Points on a hilly landscape, in no order, each with its height.
From any point a climber steps to the highest of the 2 points nearest to it. It stops when none of these is higher. Distance is the straight distance between rows; heights are no part of it.
<401>: [  9  14   8  -1  -2  -8  -9  10  11 -13  16  12  11   2   3  10  11   5
  15  11 -15  18  -4 -24   3  12   5  -5 -12  13 -12  -5   9   1   4 -16
   3   9  -1   4   7   4 -16  11  17  -4  -2 -10   4   5  11]  h=333
<424>: [ -7   0   3  -1  11  -4 -14  -8 -10   1   2  13  10 -11  16  -7   3   0
  -2 -12  -9  14  -1  14 -11  17   5 -10  -9  12 -13   2   5  11  13   9
  -4  -2  14  -6   8   2 -15  10   5   4  13  19 -10   3   0]  h=317
<97>: [ -5   4  -2  -9   4  -7  -3  17   9   0 -12  -8   9  13  -1   2  -5  -5
   9   1  -2  -7   1   7 -15  11   5  11  20  19   4   4 -16  -3  -8 -20
  -1   8  13  -3   2 -22 -11 -14   6  -4  12  -8  13  -8  16]  h=429
<388>: [  4  -3  -5 -10  -9  -1  12   6  -2  -6 -18 -22  -9   6 -20  -7  -3   7
   5 -17  13   2   3 -19  -8  11  -2   2  -4 -16  -7  -1  -3 -15 -18   7
   3  -8   8  16  14   4  29 -14   7  13   2 -17   5   0 -22]  h=118
<919>: [-16 -18  -9   2   1 -10  -7  -3   2   8  -4  -7  -5   1   4 -20 -20  -1
 -12   0   3  -1   8   1  -7   4  -9  13   9  -2  10 -15 -16  -1 -16 -10
   1   8 -27   9  -1   7   6 -13 -11   4  -3  -4   9  -2   7]  h=298
<972>: [  7  16  22   0   3  12 -12  11   4   9  22   4  18 -11  16   3  14  -9
  13   5  -4 -12  -7  19  -2 -13   2 -15 -16   0  -2   5  12   4 -11   7
   6   1  20   0  -1   8   5  -8  -4   4  10   1   7  -5  13]  h=425
<524>: [-10  -1  18  -2 -21  -5   1  -7   5   5   9  -5  -5  -1   0  -3  15 -10
   5  -7   4  28   3  -6  -9 -17 -10 -16  -1  -5  -7 -14   2   0   6  -5
  10  -5  -3   7  13  -2  -2 -13  -6  15  13   2  -2  13   4]  h=351
<837>: [ -7 -22   0   2  -1  10   4  -2   7   6  -5  -7 -14  20   5  -7  10   7
   8  -6  -2 -12  -1  -6 -23  10  -5  15   7  -2   8   5  -5 -15 -31  -9
  -3  10 -28  16  -8  -8   5   1  11  -3   2 -15  14  -3  12]  h=205
<377>: [-13  -6  -5  -3  -7   7   3  -6   4   1  12  -8  -7   0 -10   0   5   0
   5  11  -1  -3 -15   2  12  -4 -10  -4  -5 -18  -4   5  11  -8  16   9
  -1 -19 -19   0 -14   9   2   8 -16  -1  -5  23 -21  21   1]  h=615
<730>: [  6  -4  -5   9  -7   3   8 -10  -6  -6   7   4 -11   8 -11  -1   5 -17
  -2  -4   6  -4  10  -3  -4  12 -16 -18  12   8   1   5   1  13  25  12
  -9  -1  -7  -9  28   7  -5  12   6  -2 -10  20 -12  11 -16]  h=582
<499>: [  9   3  -8   7   0   3  -6 -10  -7  -8 -12  17  12  11   2   2  -2   3
   6   3  -8 -14  -1  13   0  10   3   6   7  13  -5   3   3  12  -6  24
 -25   5  14 -10   3  -7   4   6  10 -18 -11   9   2  -8 -13]  h=501
<253>: [ -3   7   3 -13  -3  -6   4   5   0  12  -6   0 -13  11   0   9   0  -8
   4   6   2  -3  -4 -12  -7  -1   2   1  10   8 -11  -3 -11   6 -27   9
 -18  -1 -12  14   8  -7   9   6   8   1   4 -11   9  -1   7]  h=343
<834>: [ -2  -4   4 -12  -7   3   2   7   7  18  -2 -12 -14  15   6  -3   2   3
  12   4  -1  -8  -5  -3 -19   8   0  13  12   3  -6   0  -3  -6 -44  10
 -14   4 -27  20  -1  -2  11   0  18   6   8 -14  10   2  15]  h=272
<851>: [-10  -5 -26   9  -3   9   0  -8 -12  -3  -2   5 -10  -3 -11 -13   3  -4
  -2   3  -2 -10 -11   0  12   2  -7  -7  -2 -18   3  12  11   5  25  15
  -3 -13 -15 -14  -8  10  -2  14 -18  -3 -15  21 -31  16 -12]  h=504
<679>: [ -5   5  -3 -11  22 -16  -3  18   4  -4  -4   2   7  12  -9  -2  -2  -2
  12   8 -11 -11   0   2 -14  13  15  -2   8  22   4   2 -19  13   6 -11
  -6   4  18  12  -4 -15 -20   5   6 -13  10  -9   9 -11   2]  h=362
<572>: [ -3   6  -1  -7  22 -18  -6   4  -6   5 -11  13   0  -9   6   0 -10  -2
   2   3  -8  -2   1   4  -4  16  14  11  -2  18  -2  -7 -11   9  -5  -4
   2  10   6   6  -4  -8  -6   2 -14  -5   7 -15  15 -19   2]  h=300
<325>: [ 15  -3  -7   6   0   6  -1  -2   7 -20   8   6   8  18 -10  13 -13 -12
 -23   6   9  -4  -1 -10  14  -5  -3  -9   3  -2  10   6 -12  12  12   8
 -16  -2   6   0  10  13  -5  11  16  -7 -22   5  15   1 -12]  h=859
<932>: [  4   6  -4  18   9  -5  -7 -14  -2 -16  -4   5   1   1   5   7   1   7
  18  -3  -3 -18  10   8   0  -1   4  26   0   7  10  -3  11   2  11  -7
   9  26  16 -15   4  -7  -3  11 -11 -18 -12  -1   1 -10  -3]  h=346
<351>: [  8   4  -9  -3  -6   2  -6   3   2  -2  -2  -9   0  15  -9  -3 -10   2
   4  -1   3  -4  -3 -17   8   4  -9   3  -3  -6  -2  -5  -4  -8 -22  20
  -3  -2   3  17  11   7  27  -9   6   9 -16  -2   4   0 -25]  h=167
<211>: [  8   1  -6  16  -9  11   3  -1   4  -6  -5 -10  -1   5  12   1  -6   8
  -5  -4   2  -5   5   3   7  -8 -10  13   5  -9  16   3   4 -20  -5 -17
   5  19   1 -22   7  -4   7  -7  -2  -1 -21  -7   1  -1   5]  h=282
<478>: [  7  23   0   2  10 -12 -12  26  -1 -12  14   1  10   0  11   4   4   9
   7   4 -10   3  -1 -11   0  13   3   4  -7  10  -6   6  17  -4  13 -24
   3  14  21  -4  18 -11 -12   7  10  -3  -4 -10   7   1   2]  h=259
<530>: [ -3   2  -2  -4   7 -13 -19   7  -9  -2 -14   6  13  -6  23  -7  -2   6
  15 -10  -8  -2   2  15 -10   9   9  -1  -2  10 -13  -1  10   3 -16  16
 -11   3  17  -2   7  -4   4  -1   8   5   5  10  -5  -4  -3]  h=390
<269>: [ -2  -6 -11   9 -15   9  -1  -5   0   2 -15 -11  -1   3  11 -12 -11  12
   9  -3  -2 -13   3   7   3  -5 -10  14   8  -5   9   8   4 -25 -17   3
   0   9   7 -11  -6   0  19 -12 -16   6 -21   2  -9  -2  -9]  h=227
<801>: [-11   9  -1   7  -7   2   3   7 -15   8  -4   5  -2  -7  -4 -23   4 -20
 -12  -8  -2 -15 -16   8  -4   4   3 -17 -23 -26  -2  10   7  14  14   8
   0  -6   0   7 -22   8  -8   4  -9 -10  -5   3  -1  15   5]  h=318
<609>: [  5  10  -3  -7  -4 -11 -12   4   2  -2   1  -9   6   7   4   3 -11  -2
  11   7   0  -4   8  -2  -1  -1 -11  -5  -4  15 -11  -4   4  -5 -23  24
 -12  -1  17   9  27  10  25 -11   2  21  -5   2   1   3 -20]  h=229
<350>: [-16  -7   1   1  11 -14  -5  -9 -12  -5  -1  15   3  -2   5  -6   6  -9
  -6  -4  -6  16  -1   4  -6  23  -4 -19  -6   9  -7   1  -4  20  25   6
 -12   2   1   7   3   0 -20  11   4  -9   8  12   1   6   4]  h=269
<428>: [  4  -4  11   5  -9  16   0  -8   6  16  13  10  -9   8   1   0  20   2
   8  -6  -5  11   0  -5 -15  -3  -3  -7   2  -2   6   0 -12  -2 -12   0
   1  14 -16  -4  -5  -8  -1  -8   5  -2   7  -9  13  -3   4]  h=254
<906>: [  3   2   3  10 -16  11   6   1  15  -5  17 -13   0  10   0   2  11   5
  11   9  -9  -4  -4  12   4  -8 -10   0  -7 -10 -10  19  16 -23  13   5
   2  -8   5   0  -4   3  -4   8  -9   1 -13  17 -14  20   1]  h=832
<44>: [  2   1  13  -1 -15  14  -2   0  10 -10  15 -14   4   4   7  -6   9   5
  12   2  -6  -4  -4   5  -1 -13  -7   1 -20 -15 -11  17  22 -19 -13   8
   8 -12   8  12   3   6   8  -2   0   6  -6   8  -4  18   7]  h=623
<589>: [ 12  -1 -21   1  11   7  -2  17   5 -14   1 -12   6  -2   0  14 -22  10
  -9   3  10  -2  -7   3  12  -3  15  18  15   5  11  -2   7 -12  -6 -15
  13   0  -7 -18   4   7   8   8   2   7  -1   6 -10  -7   3]  h=431
<629>: [  0   2  -2  12   5  -7   4 -23  -2 -21  -5   7   9  -3  -1   5   8  10
  12   2  -3 -13  12  13   5  -1  -3  22  -9   6 -10   7  11  -5  33  -1
   0   0  26 -12  -1 -10 -11  14 -13 -18  -2  11  -9  -2   7]  h=430
<280>: [-11 -10   6   6   3  -6  -6   1  -6 -15  -2  -3   6  -7  -2  -1   4 -12
  -6   1  13   0  -8  10   0  -5   9   0  -1 -12  11  -9  -6  14   5 -10
  10   2 -10   5  -1   4  -8   3  -4  -9   2  12   4  -2  16]  h=416
<859>: [ -8   1   1  14   6   3   2 -10 -10  -7  -7  -2  -1 -11  -2  -8   3   6
   7  -6  10 -13  10  16   5  -8   3   6   2  -4  18  -7   9   4  16 -10
  21  13  14 -24   4  -5  -3   0 -16  -5   4   5 -15 -13  -1]  h=287
<9>: [-12   0   2  -9  10  -4   7  -3   2   4 -20  -2   0 -11 -12  -6 -12  -2
  -1   3   3 -14   1   8   4  -3   6  14  -2  -2   1   9 -11  -1   3   2
   0 -16   2  11 -20  -1   3 -13 -13  -3  10  -8   4  -5   7]  h=815
<688>: [ 17  10  -5 -20  11   2   8  10   6  -3  -9   8  20   7 -14  19   2  11
  19  10  -6  -7  -1  -7   4  -2  12   1  -5  16  -6  10   0  -1 -16  16
  -8 -19  20   4 -15 -13   6  -9   8  -6   9  -7   5 -14 -14]  h=345
<92>: [  7   9   2  -5  -7   6   2   5   1 -18   7   2  19   8 -12  17  -5 -14
 -18   3   8   3 -12  -5  16  -9   1 -25 -10 -12  -7   2   2   7  10  14
 -15 -20  11   2   9  14  -6  -2  17  -1 -16   8   1  13  -5]  h=697
<823>: [ -2  -5   7  14 -10  13  -1   0 -13  13  -3  15   0 -13  10 -14   8   2
  -6 -18   4   5 -12   6  -1  -3   4 -16 -10 -20  10  -1  10  12  -4  -3
   3  17 -13 -14 -16   2  -5   0   6   0  -8  -4  -1  -4   6]  h=328
<607>: [-16   6  -4   2   5 -15  -4  13  -5  -8  -1  18   6   2  -3  -2  -8 -10
   6   0  -8   8 -10 -10   3  23   1  -6  -3  10   0   1  -1  15  22  -7
  -9   2  -1   1   0  -4 -22   1   4 -17   4   2   1   5   1]  h=226
<119>: [  7   6  -9  -5   1   3   6  15   7 -11   1 -11  14 -10 -13  14 -10   6
  -7   3  11   8   1  -8  19  -9  13  12   9   3  13  -5  -1  -9   6 -18
  11  -6   6 -11  -2  -1   3  -7  -7   7  -3  -4  -8  -6  -9]  h=492
<894>: [  0  -9  -8   0 -10  -2  -3  -2   3   1 -18  11   8   6  -6  -3   0   8
  -4   4   5 -13 -10   2  16   1   3  13   6  -1   5   1  -7   7 -14   3
 -19   5 -10   4 -25  -8   6 -13   3 -13 -18   4   6  -9  11]  h=514
<70>: [ -5  17  14   0  -8   4  -3  16   6   1  20 -10   7  -7   9  -4  14 -13
   1   4  -1 -13  -9  17   1 -22  -3  -9 -22 -19 -10   5  23  -4   1   7
  14  -8  13   8   1  11   5   3  -5   0  -6   6  -3  15  22]  h=467
<96>: [  5  -1   1  -6  -5   6   4   3  -1 -13   0  -7  11   0 -11   7   4   2
  -8  -4   7  12  -4  -6   7  -5  -2 -14  -6 -17  -4   8   6  -2  -1   6
   0 -18   8  -3   7   3   2   3  16   6  -1   2  -9   9  -7]  h=587
<637>: [ 11   6  -3 -11   8  -2   3   4  -2 -10 -20 -22  -3   4  -2   1  -5  14
  -1  -8  14   5   3  -8 -13   3   9  20   0  -2  -9  -2   3 -14 -19  -3
  11  -3  17   4  20   2  20   5  12  16  11 -12  -7  -9 -17]  h=78
<930>: [  2   6  -2  -6   9  -6  -4  20   0   3  -4 -14   4   4   3  -1  -9   4
  12  -5   4   1   3   6 -25   4  10   8  16  22  -4  -8  -4  -6 -17 -12
  11  10  15  -5  22 -13   4  -9   6  10  17  -9   6 -12  -2]  h=507
<840>: [  7  -2  -3   2   0   0   3  -1  -3  13  -1   5 -20  10   7   1  -3 -12
 -12  13   1  -6   7  -1 -11   7  -8  -5  14   9  -7  -1 -21   8 -10   9
 -25   8 -14   4   8 -11  -1  10  12   2  -3   0  12  -2   6]  h=413
<315>: [ -2   0  -6  13  -7 -14  -6  -7  -5  13  10  17  -3 -15  -5  -4   3   1
  10  13  -3   8   0  -1  22 -10  -3   0  -1   0  10 -11   4  13  22  -7
   7  11 -27  -9 -14   5  -6  -2 -24  -6 -11  14 -15   1   3]  h=289
<394>: [  2  -7 -13   8  -6 -12  -3  -7  -3  13  -5   2 -12   5  -6  -8  -5   5
  -6   6  -5   6   8 -19  11   5   0   7  14   5   9 -15 -12   3 -15  -8
 -11  13 -32   1   2   5   7  -9  -8  -3 -15  -1   5 -12  -7]  h=245
<6>: [ -8 -15  14 -17   9   5  11 -13   3  -6   9  -2  -8  17  -2   0   7  -6
   2 -10  -5  18   2   6 -18   5 -11 -17  -5  -3  -6  12 -11   3  13  13
  -2 -26   4  15  -2   4 -10   9  15   2  20   0   6  11 -14]  h=793
<796>: [ -6  16   6   7   0 -11  -5   1 -14  -3 -13   0   2 -18  11  -2   2   1
  -1  -7  12   5  10   3   7 -16   9   0  -5   6   7 -21   9  12   9  -8
  23  14  12 -18  16   2   6  -1 -12   4   6   2 -15 -15 -10]  h=247
<89>: [ 15   0  -8   5   0  10   1   2  10   2  27   5   3   6  -2  13  -2   2
  -8  10  -1  10   7 -22  13  -6  -6  -2   6   4  10  -7  -2  -4   2  -4
   6   7 -12  -3   9   9   1  -1   2   2  -6  -1  13   0  -4]  h=489
<783>: [  4   4 -16  18  -9   4   7   3   1   0   2 -11  -9   2   6   7  -7   2
  -9   6   1 -17   0   5  14  -7  -7   8  13  -5   3   6  16 -13   7 -15
  -2  11  -4 -16  10   2  -1   7  -3   2 -22  13 -15  10  13]  h=344
<56>: [ -8 -12   2   9 -10   8   1  -6   9  10   3  -8 -14  24  -2  -7  12   2
  19 -10  -3  -2   5  -1 -26   1 -10   4  12   2   9   0  -9  -3 -11  -2
  -2  10 -22   5   1 -16  -1  -8   8   2   6  -4  10  -1   3]  h=210
<734>: [  6   4   6  -3  14   1   0   6   1  10   6  -5  -8  -6  13   7   0   1
   3  -2  -1  12  -3   2 -11   5   6   1   4  10  -7  -5   7  -7  -7  -4
   8   2   5  -1   9  -5  -1   8   6  15  19  -1  -4  -7  -3]  h=613
<42>: [-10  -5   5  10  -9  -1  -3  -4 -19   7 -21  -2  -8 -15  16 -17   6   2
   4 -17   8  -4  -6  19 -11   0   8   5  -2 -13   4  -6  14   5 -12   1
   6   8  -9 -11  -7  -5   2  -1   6   1  -5  -1 -14  -5   8]  h=277
<722>: [ -2   3  30  -7 -11   2   3   2  16   3  25  -1   5  -1  10   6  18  -5
  10   3  -8  18   5  -1  -5  -6  -9  -4 -16  -2 -12  -4   2  -6  -2  -2
  20  -2  11   9   8  -1  -3  -3  -6   8  13   3   7  13  10]  h=432
<622>: [  6  -1   8   5  -9   5  12 -11   2  -2 -13   9   7  -5   2   8   6  13
   3  10  -2 -16  -4  13  13 -12   2  17   5  -1   0   6   1  -1 -13   4
 -17  -2  -5   0 -19  -7  -2  -1  -4 -17  -5   0  -1 -11  24]  h=564
<271>: [-10   1 -13  -3  16   0  -1  -5   1  19  18  11 -13 -11  -7   0   1  10
   4  13  -9  12   0 -12  12  14   2   8   5   6   0  -7   3  -5  16 -11
  17  -2 -31  -2 -24  11  -8  14 -18  -2  12   3 -14   5   2]  h=195
<433>: [  4 -12  -2   8   1   1   1  -1  -4   5   4   4 -16   7  -1  -6  -6 -14
 -19   0  -5  -3   3   6 -19  11 -23 -20  16   8   0   8 -12   9  17   6
 -24   8  -9  -8  18   0 -10  15  14  -4  -1   6   0   6  -2]  h=490
<40>: [ -2  -9  10 -18  14   5  17 -16  13  -7  14  -5  -9  14 -11   5   2   2
  -1   6 -11  21   3 -11  -4  13  -2  -5  -4   4  -5   7  -9  -6  17  -7
   2 -18  -2  15 -11   1 -13  11   9   3  20  -1   5  10  -5]  h=667
<261>: [ -5  -5   7 -10  -3 -16   5  -6  -2  -4 -13   6   9 -12  -1   3  -1  -2
   1  11   2  -9   1  14  10  -6   3  20  -8   7  -5  -9 -13   0  -4  -3
  -9 -12   8   7 -16  -4  -7 -10 -12  -4   5  -3   4   2  28]  h=688
<852>: [ -3 -12 -12   8  -3 -12  -1  -7 -10  20  -9   5 -28  11   0 -12   6   3
   0  -4 -10   4  14 -31  -8  19 -11   7  10   0  -2 -16 -11   2  -6 -13
  -8  31 -35   4   8   1   9  -2   1   0  -6 -10  -1  -8 -12]  h=206
<21>: [  5  10   4   8   1   3  -4   1  17   3  28  20  -1   1   0   8   5  -4
   5  23  -8   9   0 -26   0   3   3   0   1  12   6  -7   5   5   8 -17
  17  16 -12  -4   9  13 -10  16   2 -10  -7  -3   5  -1   2]  h=411
<854>: [ -9 -24   5  -6  22  13   7 -24  -5  -6  -4   3  -9   9   4 -13   1 -10
 -17 -16   3   2   4   9 -24   9  -9  -5  -3  -8   1   6 -24  10  13   9
 -17 -10   9   7  -5   0  -4   8   6  -5  17  -1  14   6  -9]  h=666
<327>: [  5   0  -6  -4   5   6   4  -9  -4 -20   0  -2  -7  19  -8  16  -9 -11
 -11   3   1   0   9  -5  -1   7  -8 -13  12   8  -2   3 -12   5  17  16
 -14 -15  13   1  20   2  -3  18  16  -4  -2  10  -1  -2 -19]  h=701
<1015>: [  6   6  16  10   3   3  -6  -2  -7   0   2  -3  -1 -11  12  -2  -5 -15
  -5   6   6 -24   3  14  -5 -17   7   7   3   1   5  -2   0  11  -9  11
   5   9  13  -2  12  11   8  15  -8   0   0   2   4 -17   6]  h=422
<554>: [ 19   3 -10 -13  15  12   8   2   2   7   3   9  -3   9 -14  20  -1   9
   6   8  -7   0  -5 -14   6  11  17   5  11  13  -2  11   0  -6  -6   9
 -12 -20   0  -6 -13  -5   1  11   7   4  14 -10   0 -10 -12]  h=295
<713>: [  2  -1 -12  11  -6   0 -14  -1  -7  -5 -13  13   8  11  -5 -10 -11  -1
   1   0  -7 -28  -6   8  14   6   8   4  -1  -5   1   8  -3  17 -10  23
 -27   3   1  -2 -19   3   5 -11   3 -16 -27   5   0  -6 -11]  h=608
<142>: [  5  -3  -1 -15  -7   0  12  -4  10   0   9  13  17  -4 -12  19   4   4
  -7   8   3  17  -7 -10  22 -14   2  -2  -1  -4   0  -5  -9  -7  -1  -8
  -2 -15  -6   0 -19   0  -7 -12  -5  -7  -1  -8  10   0   4]  h=654
<714>: [ -2   5  -9  -8   4  -1   2  23   5  -2   7  -9  13  -4 -14  -3 -11  -1
 -20  -3   7  10  -4 -12   2  -3   1 -12   8  -2  10  -8  -3  -4   4 -15
  12  -2  -1  -4   6  -3   0 -23  -8  11   0  -9   1   3  -5]  h=434
<162>: [ -6 -11 -11   8  -5  -7  -6  -8  -3  22   8  15 -14  -9  -2  -1   8  13
   8  14  -5  15  -1  -3  12   7  -2  -1   7   8  -6 -12   4   2   4  -7
  -2   3 -39  -3 -19   1  -6   2 -10  -3   5  18 -15   6   4]  h=237
<793>: [ -6  -2   9  -8   5   0  13   1  -3  -4   3 -14   1  -3  -3   4   1 -14
  -6  -3  10   1  -9  -3  -3  -8   8  -5  -1  -9   8   3  -2  11   4  -4
   6 -12  -2   7  -5   2  -8  10  10  -3   8  -5   3   2  10]  h=487
<662>: [-10  -9 -24   1  -2  -7  -2  19   2  -2   5  -6  12 -10 -15  -3  -7  -5
 -20  -8   8  11  -9  -2  16  -5  -9 -16   4 -11  16  -5   4   0  21 -15
   7 -10 -17 -12  -7   2  -7 -17  -8   8  -7  10 -18  16  -1]  h=381
<299>: [  1  11   7   3  -5  -6   7 -12  -9  -1 -16   6   2 -17  -3  -1   8   7
  11  -9  -2  -9   7   7   1  -9   5   7 -12  -4 -11   6   8  -3  20  -2
   9 -13  25  -2 -14  -8  -7  -2 -14 -14   5  -3  -7  -2  -3]  h=517
<933>: [ -6  -7  -8   6 -12  -1 -11  -1  -3 -10 -22 -17   1  -2  10 -21 -12   6
  -8 -12   4  -7  -1  11  -4  -4  -3   8  -9 -17  -3   5  12 -14 -20  -1
   1   5   7   6   2   9  19 -11  -1   8 -18   1  -4   7  -4]  h=173
<921>: [ 11  14   0   3   6   0   2  10  -8  -3  -7 -12  -4 -14  12  11 -10   0
  -5   5  13 -15   0   4   4  -9  16  13  10   1   8  -2  12  -2 -10  -6
  10   4   1 -15  13   5  12  19   1   4  -2  -1  -5 -11   4]  h=364
<166>: [  1   3  13  -9   2   5   5  -9  -2   3   1  -2   5  -9 -12  -3  13   2
   6 -13  -3  12   9   1  -1  -7   3 -15 -10   0  -6   7   1   2  15   4
  13 -12  28   9 -12 -10  -3 -12  -1   3  14 -10   0  -5 -15]  h=596
<613>: [  2   3  17 -16 -13   2  11   0   1   8  -8   4  -6   1  -8   7   2  -6
   0  -6  -1  13  15  -6   2 -12  -8 -21  -5  -8  -8  11 -14  -1   8   6
  -1 -15  14  17  -7 -17  -1 -24   4   2  14 -22  12   7  -7]  h=673
<58>: [  6   2  13 -14  -4   8   3   4   8  14  -6   1  11  -6  -7   7   3   2
  -7  -2   2  13  -5  -5   9 -13   2 -16  -7 -10   4   2 -10  -3 -16   7
   2 -16   5  11 -21  -9   5 -19   1   8   9 -15  18   3   5]  h=769
<204>: [ -7  -6   8   4  -5  -9  -6  -4 -10  -4 -17 -11 -12 -11  26 -15  -7   4
  -7 -14   7  -4  -4  17 -15   0  -3  13 -10  -6  -7  -7   3  -3 -15  -1
   2   8  -2   4  10   6  11   2   8  13  -6  -5  -3   5  13]  h=211
<731>: [  4   6  12  -7  -2 -15  -9  10  -4 -14 -11  -8  12  -5  13  -2  -8  -2
   3  -6   5  -1   8  12 -14  -3  -5  -6   3  11 -18 -10  -1  -2 -22  18
 -12   5  25   4  29  -4  14 -16   8  12  -4   3   4  -2  -6]  h=302
<517>: [  6  12  14  -2  18   7 -10   4   3   7  19  -1   7  -8  19  -3   2  -8
  -2   3   5  -6   1  17 -11 -11   2  -6  -8   9  -7   6   3   6 -10  11
  13   3  14  -6  16   9   2  11  -2  11  13  -2   2 -11   4]  h=506
<26>: [ 17  -1 -10   1  22  15   5  -9   6  10   7   7 -11  -3  -5   8  -7   6
 -11   7  -5  -7   3  -2  10   5   6  12  10   7   9   8  -9  -6   5   8
   0  -6  -2  -8 -18   4   6  17 -10   0   9  -6   3 -17  -6]  h=253
<705>: [-14  -3  17 -13   0  -8   6  -3  12  -3  11   0  -7   3   3   1  15   2
  10   1 -12  16  -1  -5  -4   7  -5   9 -15   3 -12  -9  -5  -8  19 -10
  10  -6   3  22  -3  -3 -17  -3   1   1  21   0  -2  13  11]  h=541
<469>: [-15 -16  -1   2  -6 -14  -6   0   2  -3  -6  -4   1   0   3 -18 -13 -12
 -17  -9  14   2   6   3   1 -10  -6  -2  -4 -11  12 -18 -15  16  -4 -11
   5   8 -14   8   7   3  -1 -17 -13   3  -3   3  15   2  10]  h=350
<418>: [  3   7  -3  -5  -5  -4  -3   0   4  -7 -14   7  20  11 -11   9   0   1
  11  -2  -7 -15   8   5  -3   3   5  -4   1   5  -9  11   5   2   2  13
 -15  -7  27   8  -5 -16  -1 -17   8 -15  -8  -2   5  -2 -14]  h=412
<702>: [-11   3 -16   5  -1 -12   0   8  -5  10  10   9   8 -18  -8 -11  -3  -8
 -10   1   7  10  -4  -3  25   3   1 -15   2  -5  13 -11   7  15  30  -8
   8  -3 -21 -15  -9   9 -16  -6 -16   0  -2  17 -19  11   1]  h=340
<147>: [  5   3  18   4 -16   9  11 -15   1  18   9   0 -16  -4   1  10  19  -5
   6  -3   1  13   9 -11 -10 -13 -13 -13   6   2   4  -5   5   2  10  -6
   5   9 -12  -3   5  -9  -7  -8   1   2   8  -5   7  -2   1]  h=294
<528>: [ -2   2 -15  18 -10  13   8  -1 -10   0  -2  -5 -15  -8  -5  -1   4   4
   2   1   0 -17  -5   6  14  -4  -2   2  -1  -6   4  14  23  -5  27  -7
   6   1  -5 -19  -5   1  -7  10 -15 -10 -19  18 -29   7  -5]  h=424
<717>: [ 10  -5   2  -3   9   4   2  -7   5 -10 -11 -11  -1   2   9   5 -10  24
  -3  -3   7  15   5  -6  -8   6   4  25   0   1   2   2   2 -27 -21 -11
  12   0   8   2  -2   1  20   8   0   9  10 -17   1 -13  -6]  h=47
<160>: [ -7  -4  14   3 -10   4  -4   7 -14  10  -2   2  -1 -15   9 -11   7  -3
 -12 -10   2  -4 -14  10  -5  -8   9 -20 -19 -21  -5   1   3  13 -10   9
   0  -3   1   9 -14   8   6   0   9   0  -4  -6  11   7  11]  h=389
<107>: [  7  -9  -3 -11   6   0   1  -1  16 -11  11   6  16   3  -7  19  -8   8
 -16   8   1  15   2  -8  21  -4   9   5   5   1  12  -5 -14  -5 -13  -6
   2  -3  -8  -3  -8  11   2  -3  -1   7  -3  -8  10  -6   4]  h=572
<321>: [  7  -2 -11   2  18  16   1  -5  -4  23  11   0 -21  -8  -7   3  -6   3
 -10   2  -6   4   2 -15   5   8   2   3   8   5  11  -2  -6  -7   7  -6
   8   6 -23  -8  -7  12   0  22  -7   7   5  -4  -6  -4  -7]  h=222

For each start below, name the point where the climber stops.
<859> | <58>
<269> | <906>
<401> | <58>
<852> | <325>
<394> | <325>
<321> | <713>
<637> | <530>
<56> | <6>
<837> | <325>
<271> | <119>

Call two points neighbours if one is among the 2 nearest of the other. Go from one point of each pair to the other, from neighbour to neighbour, staying as high as possible. Name the lowest point that can't be avoided.
<160>, <734> | <933>
<734>, <906> | <972>
<9>, <713> | <894>
<734>, <119> | <921>
